Points, in no order, along strands that fork, close into loops and pass close to each other.
Two points are linked if the straight distance between their rows is under 53.1. Some points are linked to none.
tedu: [  5 -37  14  31  26  -4  31  20  -2  14   4 -21   8  -1 -37  12  12 -22
  -7  15  -5   5]
das: [-16 -30   5  17  -4   6 -15   1  20  -8  25  11 -13  18   0 -10  24  13
  -7  24  15  -9]
ruket: [  1  23  15 -18  15  11 -14  13  -4  13  -9   8 -16   6  44 -14   6  23
  -5   3  -6  20]
duso: [ 20 -39 -12  19  -3  -5  12  16  -8  -2   3 -21   8  -7 -39  -8   4 -35
 -17  14   9  -6]
fofib: [-23  -8   8  12 -10 -14  -3   6  19  17  10   2 -21   5  -3   5  35  16
  17   7  -4 -24]
dabu: [ -2 -11 -31   0 -10  26 -10  -3 -11  -7  -9 -10   2   5   1  -9 -14  -2
  -5 -21  -2  -7]
molo: [ 15  26 -21 -14  11  14  -6  16 -11   8 -23  10  16  -3  15  -6   2   1
  24  -1   6 -13]
dez: [ -8   9 -24   2  -4  -3   3  23 -20  -6  -6 -18  18   4 -20 -11 -29  -6
  28   3  -8  11]
gefe: [ 18  46   7 -25   5 -23  -7  -8  -2 -12 -11  23   6   5  11  10  -8  -1
  13  16 -15   6]
puna: [-22  -6  20  -7  35  -3  -4 -12  13  10   6 -16 -26   4   4 -23  27   5
   8  -8   5   9]
lubad: [-31   1  11   2 -12   1  -8 -17   4   2   7  -9  -8   6   1   6  18  21
 -27  12  16  13]
ziruv: [ 11 -30  -9  26 -14   3   0   1  -5  -7   9 -13  -2  -4 -12  -6   5 -22
 -26   7  15  -4]
nedu: [  1  19 -22 -29  14  24   0  -6  12  -3  -7   5  10  12  15  -6  -2   0
   1 -31  -3 -12]
Rila: [-22  29 -15   1  -7  -7 -14  20 -24  17 -15  14  20   7  28 -13  -1  27
  24   7   3  19]
gisum: [ -2  33   7 -18  -9 -19   8  -3  11 -20  -6   7  10   5  -2   5 -12  -3
   5  16  -1   2]
zodug: [ -6   3 -21  -4 -10 -19 -14   4 -28 -16  -1 -15   1   0 -13 -10 -23  -8
  22   3 -16   3]
Bamep: [-17 -28   2  12   1   0  -3  28  12 -20  18  -9   5  10  -6  15   7  -3
  12 -10 -11 -18]
ladu: [-16  -8 -15 -14  11  -2  13  18 -18  14  -6 -31  -8 -31 -21  -5   7 -10
  11  -5  -2 -12]
fov: [ 11   4  11  16   3 -13  -4   6  -6  -4   3 -19  20   7  -3  13  11  14
   2 -10   1  14]
Kipo: [-11   8  -8  -4  -7   6   2   0  15   4   4   4  -3  -5   0  16   1   8
   0 -10 -11 -23]
kat: [-11  17   6  -9   7   8   4 -11  29  20  -3   6 -21   7  21 -18   5  18
 -14   2  14  12]
fotu: [ 13 -10   2   8   6  27 -15 -15 -13   2   4   3  -9  24  -1  20  -7  -9
 -12   5  -2 -11]
Gak: [ -5  11 -21  -9  -8 -20  -8   1 -15   6  -2  -9  -4 -26   4 -12  14  -3
  -8  -1   1  -8]
Dazab: [ 23  10  12   3  -5   4  15 -35   0 -22 -12   0  35   9  -5 -14 -24 -16
 -12 -25  18  24]
tane: [ 12  38   4 -32  -6 -15  -3 -27  -7  -8 -14  28   8   6  20  -4 -16   0
  -7   5 -12  19]
tun: [ 14  13  -6 -16  26  16  -2  -4 -18  13  -8   5  -9   2   6   6 -27 -10
  30 -11 -15  -4]
bato: [ 13  21   4 -11  -4   6   6 -35   9 -15 -11   8  11  14   1 -12 -24  -3
 -10  -4  19  26]
dogi: [  9  18   7  -1  -1   4  -1  16  15 -25  -2   6  27  11  25  12  -6  14
  10 -18   4   6]
Tute: [  7  48 -12 -35  16  -5  15  -6  13  19 -21  20   3  -4   9 -13   2   8
   9  15  10  -1]
mulam: [  5  -3  20   8   6 -28  -9  -8   6 -13  15 -11  15   5  -2   5  20   6
   0   4  13  10]
zonud: [-17 -36   0  34 -15  -3 -14  10  21   6  24  13   2  16 -13  -6  37  17
   1  15  16 -23]
Rudo: [-15 -40  -1  19 -22 -10  -2  29   3 -31  14 -12  12 -13 -13   3   9  -8
 -26   1   1   0]
kebaf: [ -5 -27  -5  13  -8 -36  -1  12   3  -8  12 -26  12   2 -50 -12  22  -6
  -1   4   1   1]
Sokir: [ 10  46  -5 -25  23 -15  -4  -9 -11  24 -17  10  14   8  11 -14  10  15
  16   7   2  17]
Fid: [ 27 -16  -9  19   2  -1   5  13  -9   2  12 -10  20  12 -30  13  -5  -8
  13 -20 -18  -6]
neteg: [ -8  -5  10   9 -16   8  26 -24  -1  -3  -1  -4  -2 -13  -3  29 -19 -14
 -29 -16 -15   0]
sif: [  7 -29   8   7  30  10  22  11 -18  20   4 -28   4  -8 -46  16   4 -18
  -2   6  -3   0]
gubu: [-14 -12   7  20 -21  -5  26 -33  15   0   9  -7   0  -7  -2  22  -5  -3
 -32  -9   0  -2]
Fus: [  3 -28 -20  14 -24   4  -1  42  -2 -21   4 -11  15  -5 -22   0   4  -7
  -6   9   8  -8]
Sapa: [  2 -17  14   3   8 -33  -5 -10  20  -1  19  -2   9  16 -15  10  29  -6
   6  19  11 -11]
tuv: [ 24  34   9 -38  -7  -2   7 -39   1 -17 -18  24  21   8   8 -11 -18  -5
 -14  -9   0  12]
lumoz: [ -1  19   1 -41  13   9 -22   1  -8  24 -17  11 -22  -3  38 -21  14  21
   2   4 -21  -2]
ganad: [ 17  21  12  -3  -3   3  10 -15   5 -21  -8   1  31   2  16  26  -7   7
  -5 -25  -4   9]
relib: [  1  -8  -3   9 -22  10 -10  -9 -14  -1   0  -1 -24  -5   2  -7 -21  -4
 -26  21  15  16]
tuf: [-18  -7  27  -5   0  19  -5  10   3 -12   0  -2 -16  -1  36  13  -4  24
 -18   0  -7  24]
bukif: [ 38  15  -3   0  12   2  16  18   7 -17  -9  -3  27 -12  -5   8  -8 -15
  -4  -9  21  -1]
beda: [-12 -15  10  10   3   9  26   6  15  -9   2 -15  14  11 -25  32  -1  -7
 -21  13   8  -7]
Vulab: [ 23 -12  -9   5  17  13  -5  18  -3   3   1 -16   8   9 -12  -3   7 -17
  10 -13   0 -12]
Miz: [ 21 -21   3  -7   8   3 -12  11  10 -35   9  14 -13   0  23  -7   6 -25
  -4  -5  -7  -8]
Rak: [ 11  16  -4 -41  15  15   9 -45   2   3 -11   5  -8  -6   2 -10 -12 -13
 -22 -18  -7   4]
kito: [ 38  -9   8  23  14   8  11   2 -31  14   3  -5   5 -10 -23  20 -20 -18
   3   3  -2  10]
bidi: [ -4 -26  -4  -5  15   7   3  24   6  -9  -7 -16 -14  -8 -20 -28  12 -25
  14  10  13 -19]
Gedis: [-13 -33   9  47   0  -1  21  14  19  27  15 -21   4  20 -30  -2  -1   0
   7   5   0   3]
votid: [ -4  -6  -9  16  16  -2   7 -10  14  14   3 -20 -11  -2  -8 -27   3  -1
   6 -19  21   6]
gefen: [-21 -42  16  28   0 -23   1  14  -7   5  16 -13 -12 -12 -19 -18  31  -1
   8   8  -1   6]
vin: [-28  -8  18   9   0   4  -4  -1  -4   2  10 -16 -14  -9  13  20   4  18
 -13   4   2  26]
neki: [ -7   1 -22   2  -7   7  11   3  -3  -3  -6 -26  14  -2 -33 -11 -30   3
   2 -11   6   5]
tuno: [ -2   9   2  -5   4 -14 -22  14 -38   8  -7  -5 -16 -11   1  -4   6   3
  31  17 -11 -13]
nera: [-22  -2  10 -21   6 -27   8  -5  20 -17   9  -4 -19 -20  11   4  16   1
 -11   7   1   3]
pivum: [ -9   9  -7 -11   5   2  -1 -14  12  13  -7 -14 -13  -4   2 -26  10  10
 -13  -6  23  17]
Vota: [  1  26   8  -6   1   8  13 -25  24  -5  -6  10   1  25   6  -5 -24   7
   5 -13   9  17]
relur: [ 21   9  18 -13 -23   0   2 -38   1 -13 -11  14  11  -2  25   6  -2   2
 -35 -15  -9  15]
Pab: [ 14  -9  -5  10   2 -12  14 -16   6  28   8   0  -4 -12  -9  19  10 -13
  -4   3   5 -34]
nez: [ -2  -2  -4 -11 -18  -2  -4 -12  21 -17   4  14   3  -3  18   7   6   4
 -24  -7  -5 -12]
todof: [ -2   9  -4  11 -18  -6  14  39   7 -12  -6  -1   6  -3 -15  -4 -19   3
  19  18  16   2]
Rigu: [ 13 -18  -3  12  -4   7  24  -9   7  -3  -1 -17  25 -10 -12   4  15 -17
 -35 -22  25   7]
virun: [ -3  19   3 -30  22  23  -3  14 -21  11 -18  -2 -20  -2  15 -16  -8   1
  11  12   3   8]
Nale: [  5 -10  12  13   9 -18 -11 -10  16  -8  13  13  -8  16  -4   7  21  -7
  10  19  -9 -27]
debom: [ -1 -13  12  17  13  19  23  -5  13   0   1  -1  -1  11 -21  46 -18 -16
  -7   6  -3 -10]
Tinot: [-10 -17  -3   2  -7  -9 -17  16  22 -29  15   8  13  16  -1  16  13  12
  17 -11 -12 -20]
Kabo: [ 21  37 -24 -16  10   6  26   4 -13  10 -26  12  31 -27   3   5 -18  -6
   5  -8   7  -2]
bigo: [ -3   9   6  -9  12  -7 -17  -2  -9  10   4  -5  -9  -1  21   4  17  11
  10 -14  -8   2]
bolon: [-22 -12  14  -1 -12  24  -6  10  21 -17   5  25 -27   5  32  -1  -7  16
 -25   9   3  17]
Midob: [-12 -10  10  22 -16   2  11  26  12 -32   9  -4  -7   1   0  -1 -25  -2
   1  -2   0  26]
nemam: [ 10 -10   3  12  23  10  -1  33  -7   2 -10 -32  14  -6 -18  -5  18  -8
  27 -11   1  -3]
dazib: [  0   7  10  18   7  19   9  -9  18   8   3   0   2  29  -2   9 -21  10
   9 -13   5  11]
samud: [ 17  -9  15   5   8  11 -26 -17 -19  18   6  11 -25  10  27   4  16   6
 -13   0 -16   4]
sata: [-25  -5 -12 -10   6 -12 -19  -2  -7 -16   9 -13   3  11 -10  -8   6  13
   3  -2  -2  11]
pokag: [-12  -7 -10  24 -26  -4  -4  -1  14   1  16  -6  12  20 -34   8 -15  11
   6  -7  -6  -7]
Geka: [  5 -10 -14  25   7  -3   8   7   2  30   4 -21   8   6 -18 -18   4  13
  16 -28   3   2]
suz: [ 21   0   5  12  -2  12  18 -17  -3 -13 -14  -9  32  -4 -12  11  -7  -9
 -22 -37  15  17]
paz: [ -5  -3  -1 -17  17  23 -11  17 -12 -10  -4  -9 -19   0  17 -15  -9  -4
   8   8  -3  17]
busef: [ -9 -28   3   0   8   2 -15   2  24 -31  22  11 -16  17  17  -6   3  -9
   0  -6  -6  -2]
finil: [ 28  16  11 -16   1  10  10 -28  18  15 -11  29 -23   0   6   2  -5 -10
 -26  12   4 -13]
fup: [ 12   5  11  21 -19 -12 -11  15  -3  -2  11  22 -13 -10  31   9   9  15
  11   5 -10   7]
zupe: [-14  10  24 -19  22  -1  13  10  17 -16  -1  -4 -15 -17  22   8   7  -4
 -11   4  -6   9]
Pota: [ 18  22   9   3 -14  21  16  -2  -3 -16 -10  14  19 -10  30  15 -27   1
  -8 -26 -11  13]
zit: [  0  27 -41 -16  -7   6  -3  14 -10  23 -18  17  10  -5  19 -18  -2   6
  19  -2   4 -24]
boda: [  5  46 -17 -27   7   3  18 -20 -21  17 -29  24  27  -7  11   4 -22  -1
   5  -1  -3  13]
zib: [-11 -22   0  15   0 -39  -1  -4  19 -15  22  -6   6  10 -27 -10  24  -9
  13   7   0 -11]
kebap: [-13  -1  13  -8  -8  -5   0 -33   6  -4  -2  -2  -9   0  -7  11   1   3
 -32  22  13  12]
Dol: [-19 -13   8 -12  -9  -7 -22 -10   3 -25  17  13 -23 -12  33 -10  -5  16
 -21 -10 -23  20]
beru: [-10  18  14 -10 -27  -2   5 -37   6 -12  -6   8   6   0  25  -1 -10  18
 -24 -26 -13  17]
rozop: [ -6   7   8  15 -26  18   2  -5  14   4   3  19 -27   2  27  -6 -21  16
 -18   2   4  18]
gopo: [ 20   2  16  12   6  21 -10 -20 -15  26   0  10 -10   8  15  16   1   3
 -16   7  -1   0]
Baduz: [-30  25 -17 -13 -15  -9 -17   2 -11  12 -13  24  20  17  28 -18 -15  36
   6  -1  -4  35]
Duz: [  7   2  22  -9  -3   1   6  17   8 -15   0  12 -15 -22  34  12   3  -7
 -20  14  -4   9]
Pek: [ -5  -1   3   5  -7  -2 -14  21  17 -24  15   7  16  13  18  15  11  25
  17 -15   1   0]
zufif: [  5  25  -3 -22 -17  31  -7 -22 -16  -4 -28  18  15  21   4   2 -27   7
  -8   4  -5   1]
refe: [  5 -15 -17  11 -32   1 -13  -2 -19  -9   4  -5  -6 -10  -5 -14  -7  -1
 -21   5  16   5]
pirav: [-27 -10  -4 -14  13 -11  20  11  13  -2  -5 -30  -1 -17 -25   2   4 -14
   0   1   2 -13]
rovik: [ 27   5   8   8  18  15   0   2 -35  12   1   0  -3  -7 -11  20 -18 -13
  22  -4 -10   2]
vago: [-26 -36  14   8   6   3 -12   7  28 -16  25  21 -26  15  11  -8  12  -3
   1  14   2  -4]
vumu: [  3   3 -29  -6  -7  22  -2   1   1  -3 -11  -4  27   9   5   3 -14   6
   6 -25   5  -5]
Rolos: [  0  30  -1 -12  16  12   0 -19 -25  30 -14   8  -9   3   8   5 -32   1
  20  -4 -17   8]
saf: [ -8  14 -27   0 -23   0 -14  25  -8  -2   0  16   0 -10  28 -24   2  20
   3   3  15   3]
limiv: [-13  30 -18   0 -17 -31   0  -3 -14  15  -4  -2  -7  -2 -21 -19 -13   7
  27  17  -9  -9]
dar: [  5  33  -7 -16  -5  12   2   3 -15  17 -18  24  12   4  44  10 -18  13
   7 -18 -25   0]
dade: [ 11  -5  -8  26 -10 -12  13   4  -5  26   4  -7  -8 -18 -13  12  -3  -4
   3  -1  -5 -14]
kas: [ 22  22  12 -34  32  33  13 -13   2 -14 -19  10   8   3 -10  10 -22  -9
  -5   2  14  15]
Papif: [-17   5  10 -13  18  -8 -15  -3  -8  11   3 -10 -19  -5  28 -23   8  20
  12 -21 -19  22]
tum: [ -8   3  -1 -11  -2  12   8 -30  -8  -1 -14 -13   7  -3 -21  24  -1   0
 -24  14  13   6]
Dipak: [-36 -10   3 -12   4 -16 -14  11   4   1  10 -12 -10 -10  -3 -18  25  21
  12  -3   4   1]
zunut: [  7  12 -13 -14  18   4  12   9 -19  20 -15 -14  -6 -29 -12  -6  -2 -13
  15  -1   2 -14]
lita: [-21  27  -8 -16 -18  -7 -22  -5  -5  -9  -8  14  17  12  18   4   0  33
  -3   7  -2  14]
fik: [ -7 -12  -6   7 -12  22 -15  -4  -1 -10   6   0 -12   6   8  -8 -19   6
   0 -14  -6   8]
kif: [  9  -8 -13   9   5  -6  -5  10   2   8  -7 -11 -17   2 -31 -22   6 -19
  17  22  13 -15]
voven: [-12 -12   1   1   4 -17  23  -8  16  16  11  -2 -25 -14 -11  13  12 -16
  -5  15   0 -25]
vige: [  7  -5  -4  -6 -18  -5  -1 -18  24 -39  -5   4  37  17  -4  10   9   0
 -15 -22   7  -9]
Vep: [-18 -18  -8  26 -36  -2   3  11  20 -19   9  -8  29  15 -25  13 -11  18
  -2  -7   2   1]
sugan: [-10  -1  -5  -2   3  22   4  16  -1  14  -7 -13  -6  -6  -6  17  -1  10
   3  -1  -1 -19]
mem: [-32 -10   8  -2  11   3  -3  -9  32  16  18   1 -17  16   2   4  21  18
   5 -11  -1 -19]
git: [  3  20  18   2  -3 -22  -4  11  13   2   8  24 -22  -6  39 -11   4  14
  11  -3 -21  13]
Nuva: [ -7 -17   6   0  15  -3   2 -26  25  16   9   0 -11   7   2   5  28  -3
 -18  -6   4 -18]
Gosi: [  7   0  -4  -7   4  13   1 -18 -12  -2  -6 -15  22   6 -31  25  -3  -3
 -18  -1   4 -14]
vamam: [ -9  12   2 -12 -13 -15 -24   3   1  15  14  26 -14   0  39 -20  15  32
   8  -7 -27   1]
Sofep: [ 31   7   4  -4 -10  11  -9  -5  -9   0  -3  25  -3  -9  26  20 -14  -6
 -13 -10 -17 -12]
modek: [-15  13  -2  -7 -20  -9  -5 -21   3 -16   1   6  15   2  26  -7 -14  25
  -4 -31 -10  31]
depa: [ -8  10  -5 -24  -4 -25 -19   2 -29 -15   1   0 -12 -10   7  -7  -5  -3
  20  17 -16   5]
damud: [ 27  15 -16 -19  27  -2   3   0 -34  12 -10  -6  19 -28 -18   0   5 -17
  14  -8   3 -14]
puza: [  6  11 -19  11 -10 -18 -17   2   5  -1   2   3  11   8  18 -35   6  16
  21 -17   6  15]
fupa: [  7  14 -10 -22 -19  15  -2 -21 -16 -25 -24  13  14  18 -10   8 -35  -8
  -6  12   0 -11]
zale: [-18 -30  -6  22 -10 -17  13  35  14  -1   8  -7 -13 -13 -17 -34  10 -10
  31 -18  -2 -15]
gaz: [ 16 -13  13   2  -1 -12 -13  -8   7   3  15  19 -33 -10  24  -7  15 -13
   2  -4 -26 -22]
falo: [  2   0  -4   7 -15   1  17 -15  -6  -5  -2  -8  13 -17 -23  28 -16 -10
 -13  -7 -14 -16]
dor: [  5 -17  -4   9  11   7   1 -21  14  17   8   4   2  -1 -11  23  30 -16
 -14   2  11 -35]
marap: [-17 -30   6   8  -6   3  19  -8   1 -10   5 -21  15 -11 -27  32   7 -16
 -39  11   2  -1]
siz: [ 30  23   1 -28  38  17   7  -8  -5   0  -8  15  14  -2 -16   9 -16 -17
  14   0   8  -2]
medum: [ 43  11  11  -5   1  20   8 -12 -15  -6  -8  21   8 -15  18  17 -28 -16
  -3 -19  -5   6]
pomez: [ -7  13 -11  17 -10  -9   2   8 -13  31   1  -4  -8  -6  -9  -6  -6   9
  21   7   3  -5]
Gik: [ 14   4   7  18 -19   7   4 -25  15   9   5  29 -24  13  19  -3 -22  -1
 -14   2  -8  -1]
Pas: [  0   9  17   5  13  -6 -13  -3   8   9   9   9   0  16  21   5  10  16
  26 -19 -15   2]
ded: [-21 -41   5  42  -8   8  -1  23  15  21  20  -4   3  18 -21  -1  21  17
   9   2   3  -4]
lenet: [ 13   9 -14  11  19  -9  -7 -16 -13  35   3 -13   8   8  -8 -18  -1   9
  33 -21  -3   1]
nat: [-13 -31  26  27  17 -11   5  10  -3  10   3 -17 -15  -2 -12 -16  36  -9
   3  25  13   2]
sefor: [ 12  33  -4 -24  22  -8 -16 -18 -14  22 -10  10 -12   9   5 -33   4   1
  21   9   6   7]
sino: [ 31  -3 -24  14  10  13   2  -7 -18  17  -1  -5  30  11 -28   7 -17  -5
  19 -32  -6 -13]
momab: [  5 -15  30  14  33  -3   6  -5  -4  15   3 -14 -17  -5   2   2  28 -19
 -10  27  19   8]
dadim: [ 25   7 -14 -16  24   2  -2   2 -25   7 -12  -8  19  -6 -38  10   9 -11
  17  14   7 -15]
vas: [ 10 -17  18  11  20  10   3  10 -13  13  -2 -21  -8 -11 -12   6  18 -10
 -19  35  29   6]
buf: [-11  -2 -13  10 -13 -15  16  28  17  -5  -2 -10   4 -12 -30 -11   5   3
  17  15  11 -15]
teb: [-40 -34  21   7  11 -15  -9  19   0 -10  24  -6 -15 -15  -8 -15  31  12
   9   2   5  10]
Sude: [  3  28  -4 -27   2  19 -15  -5 -24   5 -25   5  12  21  11  -3 -20   2
   5  15  -2  23]
Mus: [-12 -17  16  11  17  14  10  25 -19  23  -1 -28  -1   2 -32  22   6   4
  10  13   0  -1]
kaz: [-22  11  -8   0   5  11   4  21 -25  22 -23 -25  -8 -19   2 -12   4  13
  12  -1  12  11]
Nem: [ 21  23   7   4   0  -7   1  -5 -10  -7  -4 -10  32  -2  -2  33  10  10
  -7  -9   3   6]
salu: [-31  -2   4  -2 -17 -15 -23   0   4  16  15   7 -21   5  -9   4  14  23
  23   6 -12 -28]
kemug: [-24  -8  -2  -8  -8  -4 -29  -4   5   1  24  19 -23  -2  31 -21  11  34
  -4 -17 -20  13]
dumes: [ -6  26  -9  -6  -2  -2  -6 -16 -30  17 -13   1   2  13   3  -1 -23  10
  13  16  -5  14]
Sudi: [  4  -2   4  16  -3   6   6  12 -23   9  -4 -23  -2 -20  -7  13  10  -8
 -18  15  21   9]
Vopef: [-32  11  -6 -17 -14 -12 -22   4 -14  -7   0  -9  16   2  -6  -1   4  30
   1  11   7  15]
mas: [-17   9 -19  13 -32 -11  -8  24   3   9  -1   8  -2  -3   6 -19   4  32
   8   8  19  -1]
piti: [ -2  -6  10  30 -14  -1   2  31   9 -16   8   2 -11  10   0  -5 -17   4
  10  19  18  15]
Vun: [  3  13  17  -2  -1 -12  -9  -3 -19  16  -2  12 -32 -15   8   2  12  -4
  13  27 -15 -13]
tesur: [-13  -4 -12  10 -20 -14 -14  -1   5   0  14   8  -7  18 -21   3  -7  18
  32  -1 -14 -18]
befi: [ 39   2  11  21   6  -7  12  -1 -19  -8  -3 -11  16 -13 -21   7 -22 -25
  -3   5   9  15]
bez: [  8  -6   4   7   9  -5  12  -9  15  -7   6   1   3   0  -2   5  -3 -23
  -8   6   3  -2]
leraf: [ -6  -2  -5   6  -6  25  -7  19 -13   3  -5  -2  -5   7   9  19 -22  13
  13  -5 -12  -2]
lum: [  2 -14   4  12   4   7  22   6  -5   9   0 -27  11 -23 -10  19  17 -17
 -36   1  12  -2]
neto: [-16   6 -29 -18 -21  -9 -19  19 -19  -4  -9  -4  -2 -24  13 -25   8   9
   5  -7   1   0]
Tuvab: [ 14  -5  -3   4  -2 -25 -13  10  13 -33  12  15  -1   2   1 -28   9  -8
   8  13  16   2]
Rafo: [ 18  11  -6 -10   8 -19  -5  -2 -13  15  -9 -10  -4  -1 -34  -6  10 -13
  18  21   7 -22]
robi: [ 23  11 -18   6  26   3  -3 -22 -13  22   0  -8  11  22 -26  -7 -22 -10
  29 -17  -7   0]
Saput: [ -2  14  -7   6  -8  -9  -8 -12   1   6   5   3   9   6  24 -22  -5  24
   0 -17   1  23]
Leda: [-14 -12  20 -12   2  -8  -9  -1  -2  -1   7  12 -38   0  10  11  13  -2
  -1  28 -18 -16]
Fured: [ -2  26   8 -22   8  -8   1  -1  17  18  -4  16 -25  -2  30 -34   4  14
  -7   5   2  21]
ler: [-12 -29  10  18 -13  11   5  13  13 -28  14   0   0  10   4  21 -19 -19
 -11   8  -7   5]
bag: [ -3   1  -8  13 -10 -27 -13   8  11 -16   9   3   0   4   5 -30  17   7
  21   0  11  -4]
gune: [-10  11  12 -20 -22  13  -2 -26   3 -10 -13   8  -6   7   9  14  -9  10
 -37  20   4  15]
mos: [ -1 -56  14  27   8  -6   1  45  -4 -11   5  -8   6  -9  -5   2  40 -16
   9   2  -5 -11]
dom: [  8  13 -14 -34  20  18  -2 -17  12   6  -4   3 -12  -3  16 -19  -1  -4
  -9 -18  -2 -15]
Gatop: [ 18  -2  -6  -8 -14  17 -20 -21 -10 -18  -2  10  -4  25  -7   5 -20  -9
  -2   7  -7 -17]
tafa: [  8 -28   6  41  20   1  38   5   9  40  11 -16   9  10 -34   9   1 -19
  -5  -2  -1   1]
malem: [ 29   6   7  -1   2  -4 -10  -2  -5   1  12  19 -17 -11  31  12   3 -15
   2  -9 -29 -11]
motu: [  6 -20  10  -6  11  -3 -12 -10  17   4  12  23 -31  12  16  -5   9 -13
   1  18 -14 -23]
Teg: [ 12  11  13   0  -7   8  11 -38  24  10  -3  23 -10  10  12  -9 -16 -10
 -22   0   2  -6]
nubor: [-21   7 -11 -26  -6  -6 -16 -13  -4 -10  -1   8 -18 -11  27 -27 -17  10
 -18 -15 -16  24]
Gukal: [-13 -15   1  12   6  18   9  18   7   9   2 -18   1   9 -20  16   6   8
   4  10  11  -4]
Vumus: [ 14 -11  21   5  31  14  18 -10   4  -7  10  -1   4  11 -14  35 -16 -27
  11   3 -18  -4]
nidam: [ 38   5  -1  22   3  -1  23  22  -3  -1  -5 -12  25  -8 -22   0 -11 -13
   4   0  21  10]
guka: [-28  -8   6  -6   1 -17  18   7  17 -19  15 -17 -10 -11 -13  10   9 -10
  -9  15   3   6]
veve: [ -1 -10  -8   5  -4 -20  10  13  -3  -1   6 -31  10   1 -37 -14  -3  -4
   5  -8   1  10]
Tigaf: [ -2  28 -42 -29 -10  11 -10  -4 -12  13 -23  20  11   7  23 -18 -12   3
  -2   5  -3  -8]
Tiva: [-19 -17   2  14  -7 -17  12  16  17   8   4   0 -11  -8 -21   1  19  -2
   9  19   0 -28]
Notos: [-16  -7  -3  -2  14  13  -5  28 -20  24 -15 -34  -9 -19 -10 -18  22  10
  12  -6   7  -7]
figu: [ -4 -29  10  16 -14   1  20 -10  19 -38  12   8   7   2   2  22  -8 -24
 -25  -7  -9  -8]
Vagud: [  4  -1  18  19 -15   0   4  22  -4   0   5  10 -13 -25  31  20   4   0
 -12  -5  -5  -2]
dakop: [ -8 -39   8  17   3  -6   4  46   0 -17  12 -11   0  -9  -9  14  19 -12
  20  -2 -16 -20]
vuve: [ 15  37  -4 -29   8  -1   2 -22  17  20 -14  24 -12   0  -1  -5   0  -2
  -3  17   0 -13]
Mog: [ -5 -22   2 -15  18  18   2  23   3 -10  -2 -11 -25 -10   8 -18  -4 -27
   5  12   9  -7]
sok: [ -6 -10  14  28  14   9   1   1  14   7  12  -1   1  25   9  11  -1  11
  21 -21   4   6]
muko: [ 14 -13  -6  -1 -14 -11 -20  -3  15 -35   7  15  -4   9   0  -6  13 -13
 -11  22  14 -10]
tole: [ 30  24 -18 -13   5   8  10  10   3   2 -15   7  30 -14  -6   1   0  -8
   6  -3  14 -13]
Fifet: [  1 -47  -3  18   2 -24   9  20   2  -5  15 -21   3  -3 -41 -18  18 -27
  -4  24   1  -1]
bul: [ -9 -33  -1  13 -18 -10   6   6  24 -33  15   2  14 -14  10  12  11 -15
 -24 -10   1  -7]
zinik: [ -7  22 -14  21 -26 -11   1  12   0  16  -1  10   6   3   2   1  -9  24
  16  10   5  -1]
meb: [  6   5  21 -27 -19   9   1 -41  -9 -11 -16  14  -3  -7  19   6 -10  -5
 -48   3  -2  13]
pez: [ 14  -2 -14 -12 -17  -6 -16 -19  12 -29   4  16  13   7   6  -3   7 -10
  -8 -11   1 -19]
mulo: [ -3  37 -18 -35   7  11   4   9 -29  16 -28  20  28  -2  28   4 -22  -3
  12  -6 -19   7]
Ligud: [ 17  14   1 -39  19  37  11 -33  -4  -9 -19   9  15  -9  -3   3 -15 -13
 -27 -19   5   8]

A fork is a point with three links, a tip a point with one. Leave the first point through the second and follow the links. Name the first fork or tip that comes.
Mus, sif | Miz
siz, kas | sugan
Tute, vuve | kebap
zonud, ded | Gukal

A piece is all that can be reached along the links. How many separate loops has the piece of each point below (a circle has one, a figure eight two, a Y none), and how many tips (points with one link)?
kito | loops 0, tips 3
Sudi | loops 0, tips 9
fov | loops 2, tips 2
git | loops 0, tips 3
kat | loops 0, tips 2
mas | loops 1, tips 4

How many points has the smallest loop of links through each point below? Write none if it is on no loop.
Pab | 7
debom | none
Sofep | 12
kebaf | 13
damud | none
Fid | none
